Each row is a point on a tangle of strands that fork, close into loops and nearly touch. The rows are in no order.
Two points are linked if the straight distance between their rows is under 6.83. Some points are linked to none.
j_894: 1.163	-0.095	-3.705	-1.277	1.806	-1.375	-2.541	0.798	-0.803	0.326	-0.831	1.352	-0.796	0.522	-0.788	4.510	-2.233	-1.505	1.454	-1.098	-3.959	0.566	-4.088	0.684	1.153	2.886	3.399
j_117: -0.585	1.154	-1.507	-0.741	-0.604	0.839	0.275	-1.736	1.642	3.714	-0.683	2.247	1.890	-0.365	1.854	-0.575	0.157	1.868	0.883	-0.828	0.242	-2.945	-0.912	1.526	0.546	-1.096	0.930
j_520: 0.579	1.065	0.066	-0.383	-0.096	1.658	0.486	1.820	1.592	-0.334	-1.906	0.600	0.347	-0.730	1.752	-1.711	5.278	1.579	-1.886	-1.909	0.811	-1.089	2.552	0.376	-0.172	0.316	-1.155
j_43: -0.289	1.614	-4.040	-2.305	2.721	1.379	-0.421	1.478	-1.529	0.428	1.490	2.012	0.484	0.579	-1.126	1.124	0.079	0.092	0.924	-2.966	-3.444	-0.477	-1.734	1.139	-0.980	1.887	1.329
j_108: 1.921	-1.454	0.551	-0.043	-0.843	-1.523	0.661	-0.939	1.419	-0.927	-2.004	0.872	-0.409	-0.397	2.448	0.627	1.383	0.896	-0.818	-2.206	-2.068	-0.921	0.277	-1.926	0.440	1.193	-0.554
j_51: 0.404	0.527	-2.102	0.046	-0.244	0.834	-0.897	-2.728	2.159	2.110	0.249	0.807	2.217	-0.661	2.718	-1.326	-0.016	1.744	-0.960	-0.390	0.611	-2.963	0.079	0.353	0.688	-1.601	-0.420
j_487: 1.466	-2.231	-2.568	0.627	2.511	0.644	-4.394	-1.463	0.208	1.817	0.695	-0.755	0.006	0.360	1.555	-1.386	-3.854	1.292	0.278	2.202	2.724	-0.069	-1.234	1.887	0.440	-2.291	0.563
j_760: -2.950	1.315	0.623	-0.009	-2.667	0.154	2.300	-0.560	-0.301	0.608	-0.327	1.320	0.188	-1.517	-0.646	1.479	-0.083	-1.777	1.547	0.891	-5.143	-0.602	-1.388	0.414	2.793	0.420	1.140
j_72: -0.599	-2.162	-3.317	-2.123	0.962	0.302	0.825	2.947	-0.825	-0.811	-1.259	1.479	-0.969	0.060	-2.858	4.245	1.182	-0.621	0.073	-1.748	-3.961	0.926	-2.011	-0.894	-0.225	1.321	1.417
j_46: -0.312	-1.732	-2.684	0.560	1.351	1.659	0.679	-0.140	-1.017	1.109	0.921	-1.602	0.728	1.095	-2.393	-2.045	-1.373	1.322	-1.521	1.954	1.320	-0.157	1.287	2.057	-0.366	-2.254	-0.743
j_785: -2.401	3.677	3.075	-0.057	0.356	-0.292	1.303	0.938	-2.665	-3.394	2.950	0.800	-0.080	-1.942	-0.384	-0.553	-1.157	-2.109	0.052	-1.205	-2.737	1.487	-0.230	0.501	-0.623	3.975	1.087
j_372: -0.324	0.569	2.206	0.312	-1.151	0.537	1.810	1.685	0.534	-2.521	-2.052	0.433	1.082	-1.817	1.534	-1.806	4.506	1.647	-1.880	-0.674	1.215	-0.996	2.593	0.291	0.104	0.533	-1.710
j_158: 3.257	-0.838	-2.262	0.509	1.437	3.638	-0.912	-0.744	1.138	2.471	-0.548	-3.312	-1.411	2.667	0.927	-2.421	3.791	-0.472	-2.921	-1.737	-0.224	1.467	3.436	-3.573	0.582	-3.537	-3.712
j_752: 2.842	1.832	1.692	0.898	0.031	1.508	-0.542	1.106	0.399	-0.265	0.975	-1.007	-4.153	1.415	1.632	-3.287	3.692	-2.447	0.032	-1.810	-1.360	2.498	3.031	-1.009	-0.891	1.295	-1.563
j_656: 1.981	-2.823	-0.255	1.312	-0.839	0.642	-0.496	-2.971	0.503	1.925	1.301	-4.828	0.143	3.526	-0.522	-1.814	-1.117	0.390	-1.130	1.102	3.786	0.414	1.378	-4.582	0.122	-4.879	-3.826
j_327: -3.458	3.210	3.544	-0.553	-2.963	0.941	4.077	0.862	1.100	0.057	0.216	1.676	2.387	-1.233	0.122	-0.181	3.210	0.733	-0.382	-2.334	-1.670	-1.919	1.695	-0.632	-0.491	1.258	-1.312
j_113: -1.811	-2.642	3.601	-0.309	-2.009	-2.295	2.410	0.871	1.028	-3.055	-1.491	-0.142	-0.473	-1.420	-1.451	2.182	2.089	0.298	0.041	-0.147	1.250	-0.109	0.093	-2.018	-1.731	1.963	0.008
j_887: 2.853	-3.861	0.325	0.282	0.142	-1.379	-1.106	0.794	1.204	-0.522	-2.127	-1.111	-2.133	1.236	-0.147	1.350	0.732	0.097	0.597	0.379	0.832	1.026	-0.199	-1.347	0.000	-0.392	-0.322
j_806: -1.589	0.261	-4.511	-0.732	2.219	2.674	-0.667	1.198	-0.644	1.433	0.070	-0.072	-0.021	-0.455	-2.677	-0.305	-0.872	-0.946	-0.421	2.536	-1.351	0.290	-0.156	5.027	2.053	-0.952	2.737
j_122: 0.488	-5.400	-1.776	0.589	0.565	-0.530	0.937	0.347	1.595	1.234	-1.812	-1.693	-0.568	1.875	-2.255	2.293	-1.621	1.143	-0.417	1.540	-1.732	-0.678	-0.449	-0.298	0.561	-2.988	0.084
j_751: 1.224	-1.483	-0.155	1.081	-0.068	-2.476	0.262	-1.980	0.186	1.575	-0.196	0.410	-0.860	2.090	1.478	2.240	-3.964	-1.566	1.975	0.921	-4.458	-0.435	-2.267	-0.680	1.151	-0.220	2.115
j_275: -0.982	-5.236	-1.919	-0.278	0.715	-0.477	2.233	0.205	0.579	0.064	-1.051	-1.171	0.486	0.572	-3.327	2.487	-1.288	0.565	-1.672	0.989	-3.916	-0.351	-0.925	-0.806	0.670	-2.426	-0.109
j_658: 3.046	-1.792	-4.185	-0.331	4.258	0.907	-2.728	0.401	0.053	1.023	-0.439	-0.211	-0.844	1.193	0.909	-0.224	-1.391	0.176	-1.864	-0.794	-2.616	0.643	-0.115	1.896	0.171	-0.185	1.550
j_709: -1.744	-0.121	-0.696	1.483	0.152	0.623	1.568	-0.040	-0.960	-1.235	0.223	-0.709	0.441	-1.403	-0.209	-1.132	-1.226	-1.837	-1.725	2.475	-3.348	0.081	0.459	2.683	3.809	-0.043	1.277
j_491: 0.419	2.628	2.018	-0.383	-1.823	0.111	1.350	-1.438	0.375	3.307	0.695	0.584	-1.118	1.720	0.623	-1.335	-0.043	-0.419	3.037	0.702	1.867	-0.746	-0.046	0.425	-1.221	-0.577	-0.436
j_88: 0.127	-2.163	-1.650	-0.477	0.503	-0.112	1.382	0.304	1.247	-0.303	-3.086	1.141	1.306	-1.541	1.166	1.857	1.752	1.205	-2.502	-1.918	-4.613	-1.757	-0.862	-1.291	0.865	0.359	0.154
j_448: 1.114	0.948	2.035	0.909	-2.035	2.235	2.176	-1.068	1.296	0.589	1.044	-3.845	0.870	1.766	0.245	-3.312	4.166	0.968	-2.710	-2.567	1.157	-0.308	3.235	-3.231	-0.900	-3.678	-2.971
j_808: -1.322	-0.493	-2.130	-1.247	0.580	-0.419	-0.455	2.491	-1.310	0.496	-0.255	1.998	-0.345	-0.519	-2.977	4.204	-1.682	0.046	3.476	1.565	0.456	0.767	-3.844	2.098	0.225	0.352	2.060
j_446: 3.025	-0.274	-3.073	-0.133	3.999	1.525	-2.744	0.483	-0.629	-0.187	0.657	0.003	-0.727	0.413	2.490	-2.062	-0.008	0.340	-1.061	-1.448	-0.568	0.594	0.402	1.767	-0.423	0.587	0.735
j_8: -2.086	-1.110	2.821	-0.363	-0.571	-3.630	0.198	1.042	-1.056	-1.938	1.881	-0.520	-2.792	0.885	-3.305	3.524	-3.039	-3.339	3.378	0.227	-2.477	2.629	-2.532	-1.715	-2.163	2.368	3.110
j_162: 0.619	-0.232	-1.024	-1.199	0.293	-3.066	-2.007	-0.251	-0.944	-1.121	-0.647	3.500	1.414	-1.306	1.229	3.329	-2.298	1.185	1.377	-1.924	1.353	-0.185	-3.120	-0.006	-1.356	4.022	2.024
j_74: 3.611	0.431	-0.439	-0.783	1.377	0.345	-3.721	-1.225	0.609	3.005	-0.292	0.060	-1.274	1.416	2.496	-0.469	0.007	0.382	2.291	0.147	4.988	0.556	-0.381	-2.072	-1.296	-1.621	-1.772
j_815: 0.815	2.053	-1.707	1.403	-1.153	2.436	-1.942	-2.350	2.109	2.097	-0.648	0.141	1.434	-0.807	4.278	-3.755	1.266	1.394	-2.218	0.429	2.326	-1.891	2.278	-0.054	2.329	-2.985	-0.597
j_722: 0.360	3.097	0.104	1.726	0.595	2.129	0.275	-0.621	-1.511	-0.205	2.403	-1.035	-0.209	0.334	1.356	-4.624	0.522	-0.270	-1.550	-0.672	-1.230	1.069	3.007	1.471	-0.456	0.402	-1.012
j_734: 2.843	-3.170	-1.853	1.323	1.489	0.697	-2.309	-2.417	0.627	1.922	0.570	-2.774	-0.373	2.527	-0.223	-1.086	-2.170	0.605	-0.873	1.450	3.670	1.370	1.091	-2.765	0.509	-4.335	-3.151
j_684: 0.092	1.077	-1.342	-0.279	3.660	-0.431	-1.880	-0.699	-1.511	-2.328	1.273	0.351	2.352	-1.934	1.653	-2.331	-2.054	0.848	-1.718	-0.079	1.774	-0.879	-0.261	2.880	-1.008	1.590	0.313
j_402: -1.948	-0.829	-2.359	-1.433	-0.274	-0.559	-0.753	0.849	0.070	-1.867	-2.198	3.241	2.188	-3.458	-0.092	3.852	0.396	0.237	-1.697	0.054	-3.383	-1.027	-3.681	-0.538	3.584	0.858	1.615
j_478: -0.338	-0.217	2.274	0.453	-2.311	1.085	1.099	1.736	-0.172	0.290	0.237	-2.722	-2.212	1.551	-2.439	-2.161	1.088	-0.347	1.877	2.841	5.047	1.255	2.733	0.435	-1.136	-2.096	-1.606
j_280: 1.233	-2.183	-3.195	-1.381	0.740	-1.273	-1.111	2.165	-0.877	-0.907	-1.675	1.658	-1.461	0.485	-2.634	5.465	-0.634	-0.934	0.920	-1.816	-2.684	1.555	-3.559	-1.059	-0.444	2.535	2.450
j_599: 0.847	-2.181	0.180	-0.260	-0.695	-3.051	-0.736	-0.092	0.000	-0.087	-1.763	1.723	0.101	-0.879	0.755	3.099	-2.080	0.870	1.736	0.302	0.150	-0.317	-3.300	0.029	0.291	1.565	1.652
j_373: -1.713	-0.272	-0.272	-0.630	-1.151	-0.561	1.219	2.314	-0.776	0.905	-1.070	1.578	-1.287	-0.593	-2.296	3.483	0.292	-0.330	3.108	1.304	0.472	0.481	-1.742	1.625	-0.173	0.814	1.229
j_326: -1.942	-1.402	0.630	-0.340	-2.598	0.120	3.032	0.006	1.254	1.660	-0.423	-0.483	1.930	0.090	-2.737	0.804	0.798	2.391	1.083	1.895	3.598	-2.306	0.420	0.917	-0.296	-2.962	-1.018
j_21: -0.088	-4.767	-1.112	0.586	1.511	-2.744	-2.824	1.185	-0.608	-2.394	-2.058	0.400	1.387	-1.120	-1.530	4.817	-4.338	0.947	-0.741	1.928	-0.468	0.625	-3.280	0.791	1.990	0.266	1.396
j_517: -3.120	-1.238	-1.001	-0.596	1.220	-1.320	-1.190	3.133	-2.344	-0.464	1.395	1.263	0.116	-1.067	-4.685	5.825	-3.788	0.097	2.611	2.442	1.072	1.615	-4.831	1.677	0.477	-0.724	1.905
j_842: 0.664	-0.948	0.369	1.059	-0.606	-1.100	1.289	-1.308	0.428	-0.298	-0.394	-0.954	-1.846	1.501	0.773	0.938	-1.147	-2.417	0.714	0.423	-6.652	0.334	-0.144	-0.507	1.280	0.206	1.355
j_207: -2.296	-1.803	0.972	0.197	1.295	-3.056	-0.019	1.832	-2.354	-1.508	2.518	-0.264	0.184	-0.476	-4.314	3.537	-4.706	-0.470	2.457	2.118	2.111	1.824	-2.728	1.626	-2.101	0.701	1.044
j_807: -1.108	0.022	-1.390	-0.952	1.932	-0.505	-0.272	0.614	-0.164	-2.323	-0.595	2.780	2.791	-2.967	1.293	0.955	1.120	2.466	-2.969	-2.667	-0.702	-1.971	-1.459	-0.305	-0.137	2.791	0.149
j_952: -1.403	2.289	3.159	0.187	0.458	-0.842	1.007	0.268	-2.776	-2.627	2.593	-0.487	-0.467	-0.382	-1.399	-1.469	-2.253	-1.916	1.008	0.487	0.528	1.952	0.441	2.121	-1.587	3.195	0.996
j_423: -1.754	-4.787	-1.499	-0.029	1.308	-0.478	1.451	1.347	-0.182	-2.519	-1.693	-0.571	0.805	-1.459	-4.179	3.385	-1.176	0.411	-2.732	2.077	-4.102	0.718	-1.559	-0.348	2.002	-1.114	0.072
j_367: 0.453	1.904	0.840	0.537	-0.142	-0.073	-0.067	-1.424	-0.566	1.594	0.772	0.508	-0.801	0.731	1.450	-1.293	-1.550	-0.907	2.583	0.723	1.015	0.101	0.218	1.135	-0.605	0.144	0.529
j_870: 0.011	-3.386	3.321	-0.096	-2.198	-3.581	0.768	1.329	1.528	-2.103	-2.634	-0.054	-0.342	-1.090	-1.000	3.100	0.394	0.749	0.973	0.513	2.451	-0.075	-1.172	-1.771	-1.177	1.682	0.030
j_124: -1.953	1.063	-0.019	-1.689	-2.332	0.815	2.409	1.748	0.978	0.715	-1.747	2.026	0.316	-0.764	-1.134	1.816	2.636	-0.321	2.069	0.418	0.076	-1.386	-0.254	1.640	0.070	0.224	0.358
j_6: -3.223	2.951	1.638	0.181	-0.512	-0.725	1.189	-0.844	-2.334	0.029	1.819	1.588	1.994	-1.996	-0.213	-0.169	-3.718	-0.473	1.714	2.896	1.823	-0.831	-0.811	3.297	0.913	0.644	1.479
j_639: -0.792	-0.898	-4.481	-0.033	3.548	1.260	-1.184	0.293	-0.852	1.063	1.352	-0.897	0.037	0.714	-2.360	1.209	-3.667	-0.728	0.212	1.724	-2.211	0.457	-2.172	2.943	1.067	-0.845	2.577
j_836: 3.094	-0.115	-0.026	-1.039	0.073	-0.374	-0.137	2.499	0.217	-1.399	-1.267	1.370	-2.464	-0.495	0.976	0.913	2.940	-0.664	0.485	-3.513	-3.130	1.471	0.165	-0.532	-1.474	3.706	0.910
j_667: -2.070	1.161	-3.414	-2.187	0.848	-0.630	-1.546	0.265	-1.866	-1.254	-1.337	3.683	1.831	-3.275	-0.384	5.133	-0.346	0.901	-1.756	-1.691	-3.012	-0.586	-4.981	-1.130	1.875	1.697	1.887
j_845: 1.017	3.346	-1.362	0.146	1.679	2.730	-2.497	0.452	0.145	1.443	1.229	1.972	0.555	-0.970	3.335	-4.357	1.861	0.754	-1.155	-1.603	1.947	-1.085	2.103	2.053	-0.389	0.291	-0.818
j_984: 0.877	1.424	4.070	-0.071	-3.743	-0.127	1.957	-1.669	1.794	2.016	0.091	-0.935	-2.292	2.431	0.432	-0.765	1.139	-1.100	2.504	0.490	0.540	-0.012	0.849	-1.747	-1.530	-1.039	-0.795
j_609: 0.284	-2.219	1.267	0.863	-0.773	0.329	0.316	0.500	-0.066	0.131	0.290	-2.764	-1.494	1.542	-2.799	-1.205	-0.165	0.924	0.887	1.734	4.895	1.567	1.982	-0.484	-1.434	-2.988	-2.377
j_977: 1.095	2.068	3.700	0.283	-3.066	0.923	2.163	-0.434	2.234	0.475	0.255	-1.156	0.228	0.593	1.791	-2.700	3.925	0.779	-1.195	-2.575	-0.762	-0.786	2.535	-2.738	-1.080	-0.583	-2.702
j_837: -1.988	1.705	-4.526	-0.940	2.327	3.002	-1.927	0.569	0.845	1.805	0.400	1.529	0.970	-1.420	-0.123	-0.689	-0.077	-1.028	-0.508	1.128	-0.841	-0.918	0.691	4.774	2.822	-0.745	2.712
j_799: -0.353	-1.633	-1.616	0.220	0.211	-0.845	0.429	-0.233	0.350	-1.822	-2.518	1.780	1.842	-2.293	0.808	2.450	0.427	-0.015	-3.665	-0.265	-4.747	-0.994	-1.442	-0.612	2.752	0.954	1.048
j_181: 0.360	-1.108	-2.007	-0.031	2.446	-0.005	0.699	-0.459	-1.532	0.022	2.443	-0.691	0.476	1.342	-1.257	-0.957	-2.219	1.551	-0.221	-0.330	0.543	-0.361	0.102	1.420	-2.423	-0.492	-0.497
j_283: 0.571	-4.846	-2.508	0.920	2.804	-1.153	-2.460	1.169	0.171	-0.299	-1.373	-0.509	0.473	0.007	-2.047	3.577	-4.539	1.192	-0.950	1.879	0.586	0.448	-2.255	1.910	0.712	-1.667	1.152
j_663: 3.432	2.341	0.432	-0.912	-0.435	2.001	-3.396	-0.855	0.962	2.848	0.065	-0.829	-0.904	0.969	2.975	-1.240	2.047	-1.214	1.692	0.336	7.079	1.468	1.325	-3.903	0.139	-0.860	-3.443
j_554: 1.522	1.927	-1.296	0.820	0.036	2.902	-4.898	-1.700	3.111	2.187	-1.324	1.900	0.309	-2.148	5.093	-2.656	2.226	0.626	-1.654	-0.506	2.835	-1.600	1.918	0.278	2.370	-1.787	0.045
j_576: 2.286	-2.303	2.354	0.319	-1.020	-1.260	0.331	-0.248	1.348	-1.705	-2.184	-1.192	-2.041	1.225	0.406	-0.332	2.509	-0.275	-0.357	-1.027	-0.531	0.979	1.274	-1.904	-0.939	0.456	-0.980
j_981: -3.541	1.986	-0.236	0.231	0.398	0.963	1.665	1.597	-2.162	-2.821	0.226	0.531	0.760	-2.589	-1.887	-0.896	0.423	-2.402	-1.548	2.536	-2.487	0.611	0.767	3.301	3.097	0.645	1.079
j_838: 1.350	0.528	1.547	0.797	-3.055	2.084	1.486	-2.018	1.578	1.300	1.203	-5.081	0.375	2.645	-0.604	-2.617	3.224	0.000	-2.777	-0.879	3.262	0.772	3.031	-5.335	0.659	-4.437	-3.398
j_746: 3.320	-0.671	1.380	-0.802	-0.428	-1.981	-1.842	-1.211	0.786	1.341	-1.446	1.074	-1.358	1.400	2.115	0.730	-0.472	0.923	3.335	-0.269	3.585	-0.151	-1.240	-1.769	-1.747	0.799	-0.926
j_15: -0.401	-0.735	3.773	-0.232	-2.640	-0.180	2.395	0.721	2.482	0.258	0.432	-3.900	-4.864	2.251	-1.843	-1.709	2.229	-2.664	2.013	-0.069	-1.954	1.769	2.429	-2.608	-1.150	-0.302	-0.182
j_428: 2.714	2.318	0.852	-0.008	0.464	0.871	-0.616	2.099	0.262	-0.730	-0.401	-0.074	-3.150	0.571	1.475	-1.762	2.786	-1.589	0.938	-2.304	-2.205	1.265	1.702	-0.031	-0.507	2.237	-0.209
j_513: 1.357	-1.126	0.633	0.718	1.860	-3.119	-0.366	-2.386	-1.562	-0.653	2.220	-0.746	0.083	1.855	-0.349	-0.547	-3.459	0.264	0.588	-0.906	0.118	0.149	-0.602	-0.498	-2.634	0.456	-0.344
j_220: 0.172	1.493	6.052	0.830	-2.592	-0.280	0.597	-0.992	0.395	-1.539	0.933	-3.449	-1.111	1.006	0.172	-3.120	1.412	-1.270	-0.626	0.643	5.184	1.877	3.207	-3.068	-1.504	-0.370	-2.603
j_214: -2.423	1.955	0.529	0.823	-0.509	-1.042	0.598	-0.755	-1.576	-0.186	0.981	0.826	0.829	-1.601	-1.026	1.159	-3.929	-1.292	1.490	3.990	-0.167	0.030	-2.117	2.918	2.264	-0.024	2.218
j_558: 1.733	-5.044	-0.907	1.113	0.421	-1.261	-1.458	0.579	1.013	0.719	-1.326	-1.023	-1.302	1.654	-1.026	2.094	-2.357	1.271	0.825	1.266	1.129	0.716	-0.663	0.358	-0.199	-1.793	-0.279
j_591: 0.804	-0.500	3.052	0.597	-0.610	-3.157	0.107	-2.479	-1.140	-0.317	1.345	0.419	0.434	1.705	1.368	-0.290	-3.630	0.205	1.389	-1.224	0.300	-0.673	-1.532	-1.461	-2.894	1.335	0.043
j_252: -0.049	-3.477	0.135	0.907	0.339	-3.943	-1.553	0.003	-0.168	-1.996	-1.570	1.192	1.047	-1.328	0.275	4.030	-3.033	0.602	-0.243	1.552	-0.496	-0.415	-3.204	-0.054	2.058	0.729	1.630
j_451: 2.971	0.808	0.538	-1.199	-0.875	-1.939	-1.259	1.200	0.414	-0.041	-1.533	2.971	-1.410	-0.215	3.260	1.871	1.265	-0.694	2.540	-2.612	-1.137	0.228	-1.696	-1.205	-1.038	3.501	1.526
j_370: -1.799	0.915	1.381	-0.476	1.284	-2.230	-0.267	1.116	-3.576	-2.301	2.775	-0.311	0.193	0.201	-2.817	1.823	-3.414	-0.995	2.169	1.541	1.785	2.252	-1.770	2.013	-2.072	2.202	1.529
j_829: -0.511	0.200	4.618	-0.140	-3.622	0.529	1.248	0.447	1.518	-0.422	-0.042	-3.810	-2.321	1.396	-1.342	-3.142	2.894	-1.060	0.857	1.924	4.481	1.761	2.946	-1.286	-0.832	-1.312	-1.713
j_624: -1.262	1.910	4.061	0.457	-4.039	0.175	3.934	-0.618	2.416	0.306	-0.742	-0.332	1.632	-0.022	1.517	-1.255	4.385	1.362	-0.817	-2.123	-1.260	-2.152	1.732	-2.025	0.022	-0.832	-1.732
j_573: -2.335	2.516	-0.691	-1.192	-0.815	1.244	0.219	1.623	0.828	0.965	-1.095	2.706	1.426	-2.319	-0.238	-0.089	2.524	1.485	0.543	0.298	2.872	-2.232	0.865	2.677	0.415	0.299	0.064
j_363: 1.904	-2.092	-4.144	-0.083	4.249	0.518	-3.143	-0.165	-1.055	0.963	0.876	-1.334	-0.782	1.358	-1.253	0.134	-3.691	-0.450	-0.554	0.576	-2.213	0.902	-1.158	2.859	0.634	-0.933	2.399
j_463: 1.095	2.618	-1.597	-0.223	1.634	2.819	-1.302	2.133	0.506	0.024	-0.845	1.061	0.412	-1.103	2.811	-2.887	5.455	1.785	-1.922	-2.873	2.197	-0.345	3.528	0.593	-0.846	0.532	-2.091
j_781: -0.352	3.206	2.016	0.773	0.456	0.657	1.488	0.849	-1.267	-1.768	2.141	0.113	0.588	-0.872	0.529	-3.149	1.412	0.249	-1.854	-1.968	-3.233	0.195	2.710	0.650	-1.128	2.077	-1.148
j_410: -0.445	1.496	5.269	-0.507	-3.864	-0.703	2.562	-1.302	2.601	1.290	1.124	-2.881	-2.473	2.548	-0.463	-1.707	0.932	-1.827	2.269	-0.553	-1.039	0.054	2.064	-3.460	-2.077	0.193	-0.097
j_958: -4.100	2.946	-0.878	0.622	0.214	1.497	2.175	0.282	-1.276	-0.218	1.584	0.810	3.427	-1.602	-0.174	-2.725	0.557	1.254	-1.680	0.655	0.535	-1.885	1.804	2.819	0.322	-0.315	-0.277
j_415: 1.684	-2.805	-2.210	1.489	2.745	1.138	-0.598	0.846	0.175	-2.073	-2.785	-1.503	-0.005	-0.650	0.421	-2.028	3.081	1.218	-4.966	-0.830	-0.274	1.229	2.455	0.516	0.266	-1.220	-1.031
j_470: -2.837	0.334	-1.976	0.794	0.926	2.498	1.938	0.103	-1.288	0.536	1.393	-1.515	2.175	0.425	-1.760	-2.560	0.259	1.212	-2.445	1.056	0.416	-1.316	2.092	2.170	0.219	-1.636	-0.942
j_33: -0.429	-0.971	0.307	0.097	1.882	-1.958	-0.803	-0.396	-1.293	-1.988	0.757	0.604	1.897	-2.200	0.140	-0.576	-2.846	1.887	-1.059	1.066	3.800	-0.194	-0.521	1.768	-1.217	1.175	0.668
j_812: 0.693	2.740	3.617	0.591	-0.201	-2.156	-0.236	-2.509	-1.547	0.456	1.656	1.165	0.644	1.372	3.243	-0.957	-4.127	-0.502	2.332	-0.144	0.006	-0.007	-0.696	-0.317	-1.183	1.328	0.636
j_486: 1.833	-1.149	1.752	1.733	-2.326	1.076	0.344	-2.513	0.660	0.485	1.058	-5.735	0.091	3.048	-1.097	-1.844	0.628	-0.273	-2.281	0.601	4.515	0.842	2.567	-5.864	0.529	-4.514	-3.891
j_102: -2.781	4.257	2.650	1.069	-1.876	1.246	3.004	1.107	0.366	-0.403	0.977	0.951	1.909	-1.800	0.745	-1.885	3.612	0.690	-1.511	-2.352	-3.916	-0.724	2.297	0.149	-0.860	1.782	-1.288
j_642: 1.922	-0.820	-2.915	-0.267	1.391	-1.712	-2.204	-0.403	-0.462	2.124	-0.505	0.746	-1.207	1.954	0.204	3.127	-3.116	-1.241	2.113	0.090	-3.118	-0.038	-3.500	0.914	0.837	0.834	3.137
j_127: -1.739	1.486	-1.114	-2.090	0.396	-2.121	-1.270	0.436	-2.269	-1.943	0.000	3.967	2.217	-2.387	-0.337	4.390	-1.343	0.653	0.593	-1.731	0.088	-0.252	-4.755	-0.506	-0.630	3.460	1.676
j_683: -0.033	-1.584	2.531	0.206	-1.110	-0.976	1.561	0.416	0.225	-2.063	0.454	-2.211	-2.695	1.225	-1.565	-1.783	1.975	-1.070	0.664	-0.891	-0.402	1.150	1.466	-1.736	-2.057	0.914	-0.262
j_743: -0.998	2.835	-3.088	-1.840	1.542	1.039	0.032	-0.404	-0.558	2.318	1.669	3.406	1.819	-0.522	0.929	1.279	-0.325	1.151	0.542	-3.249	-3.539	-2.528	-2.420	0.776	-0.702	1.702	0.697
j_789: 3.046	0.587	2.498	-1.215	-1.720	-1.739	-1.559	0.538	1.377	0.849	-2.840	1.695	-2.609	1.079	2.431	0.907	1.239	-0.403	3.478	-1.438	1.978	0.470	-1.613	-1.769	-1.861	1.812	-0.345
j_574: 1.810	2.140	1.507	1.289	-0.262	1.795	0.189	-0.930	-0.802	-0.480	1.881	-2.049	-1.986	1.623	1.534	-4.034	2.367	-1.412	-1.245	-1.111	-0.221	2.314	3.411	-2.120	-1.028	0.062	-2.683
j_902: -1.191	-0.212	-1.918	-1.588	1.891	0.949	1.191	2.365	-1.327	-1.579	1.088	0.296	-1.130	0.063	-3.211	1.951	1.625	-0.916	0.141	-2.357	-4.169	0.768	-0.651	-0.038	-1.549	2.570	0.934
j_279: 2.474	-2.953	-2.852	0.270	1.701	1.196	-2.805	-2.247	1.055	2.391	-0.021	-0.685	-0.479	1.840	1.081	-1.074	-1.713	1.289	-1.275	1.221	2.071	-0.354	0.553	-0.478	0.174	-3.707	-0.344
j_961: -1.736	-0.516	4.052	0.085	-2.836	-1.251	2.696	1.216	0.796	-2.832	-1.480	-1.329	0.768	-1.577	-0.829	-0.860	3.833	0.667	-1.436	-0.152	1.640	-0.508	2.112	-0.428	-0.982	0.954	-1.235
j_723: -2.828	3.353	1.099	0.667	-0.479	0.323	1.817	-1.280	-2.532	-0.791	1.969	0.592	2.051	-1.371	0.579	-2.246	-2.465	0.733	-0.111	1.176	1.598	-0.964	0.191	2.879	-0.185	0.733	0.615
j_219: 1.945	3.267	2.426	0.446	-2.361	2.235	-1.162	-1.456	0.389	1.760	0.610	-1.607	-0.707	1.626	1.967	-2.583	1.698	-1.405	0.635	0.886	6.082	1.485	2.865	-4.171	0.851	-2.434	-3.396
j_319: 0.887	-2.283	1.203	1.084	0.373	-0.510	-0.537	-0.423	-0.427	-0.266	0.096	-1.600	-0.012	0.308	-0.235	-1.396	-1.237	1.316	-0.449	1.799	5.673	0.279	1.025	-0.121	-1.004	-2.251	-2.338
j_732: -1.173	0.438	-0.500	1.747	-0.877	1.421	2.274	-1.517	0.294	0.673	-0.227	-0.085	0.352	-0.520	0.462	-1.221	-0.686	-0.762	-1.477	2.195	-3.452	-1.519	1.137	1.939	3.962	-1.710	0.725
j_766: -0.158	-1.010	1.733	0.698	-0.301	-1.050	-0.007	-1.267	-0.880	-1.585	-0.042	-0.570	1.102	-0.836	0.875	-1.187	-1.896	1.798	-0.287	1.309	4.484	-0.405	0.257	0.910	-1.172	-0.106	-1.274
j_459: 1.625	3.332	4.298	0.315	-3.587	2.035	0.025	-1.663	0.434	0.386	1.596	-3.838	-0.005	0.948	1.580	-2.702	2.321	-1.795	-0.617	0.675	6.108	2.058	3.582	-5.243	0.072	-1.398	-3.864
j_65: -2.033	1.321	-3.600	-1.283	0.839	0.538	-0.482	-1.257	0.800	2.174	0.322	2.714	2.302	-1.556	0.593	1.984	-0.870	0.788	0.819	-0.712	-2.311	-2.812	-2.364	1.052	0.632	0.130	1.679
j_397: -3.327	0.949	-1.214	-0.393	-1.192	0.980	2.902	-1.060	0.374	1.531	0.127	2.019	1.282	-0.690	-1.067	0.706	-0.147	-1.127	0.397	1.212	-5.093	-1.594	-0.841	1.043	2.661	-1.252	0.280
j_270: -1.693	-0.237	1.891	0.833	-1.130	-1.380	2.177	-0.823	0.514	-1.061	0.704	-0.850	-1.364	0.107	0.009	0.236	-0.549	-2.810	1.058	0.558	-5.438	0.507	-0.689	-1.126	1.039	1.176	1.636
j_143: 2.846	2.465	-1.866	-0.228	2.697	1.893	-3.990	0.151	0.209	0.561	0.182	2.064	0.135	-0.403	3.807	-2.978	1.514	0.331	-0.821	-2.933	0.419	-0.225	0.581	0.830	-0.849	1.909	-0.198
j_147: -3.462	2.577	-2.585	-0.722	0.370	1.654	-0.951	0.839	0.838	0.874	-0.641	3.103	1.878	-2.580	-0.641	-0.690	1.933	-0.433	0.056	2.081	0.747	-1.893	1.131	3.915	2.861	-0.493	1.891

A piece is all that can be reached along the links. How many separate loops has the piece of each point below (a circle has one, a figure eight two, a Y none), and how many tips (points with one link)?
j_402 | loops 1, tips 2
j_143 | loops 0, tips 2
j_51 | loops 0, tips 2
j_428 | loops 0, tips 2

Name the points in between on the shortest way along the links from the first point to the second, in order.
j_781, j_789 | j_722 > j_574 > j_752 > j_428 > j_836 > j_451
j_837, j_517 | j_147 > j_573 > j_124 > j_373 > j_808
j_981, j_743 | j_709 > j_732 > j_397 > j_760 > j_270 > j_842 > j_751 > j_642 > j_894 > j_280 > j_72 > j_902 > j_43
j_836, j_766 | j_451 > j_789 > j_746 > j_74 > j_663 > j_219 > j_459 > j_220 > j_829 > j_478 > j_609 > j_319
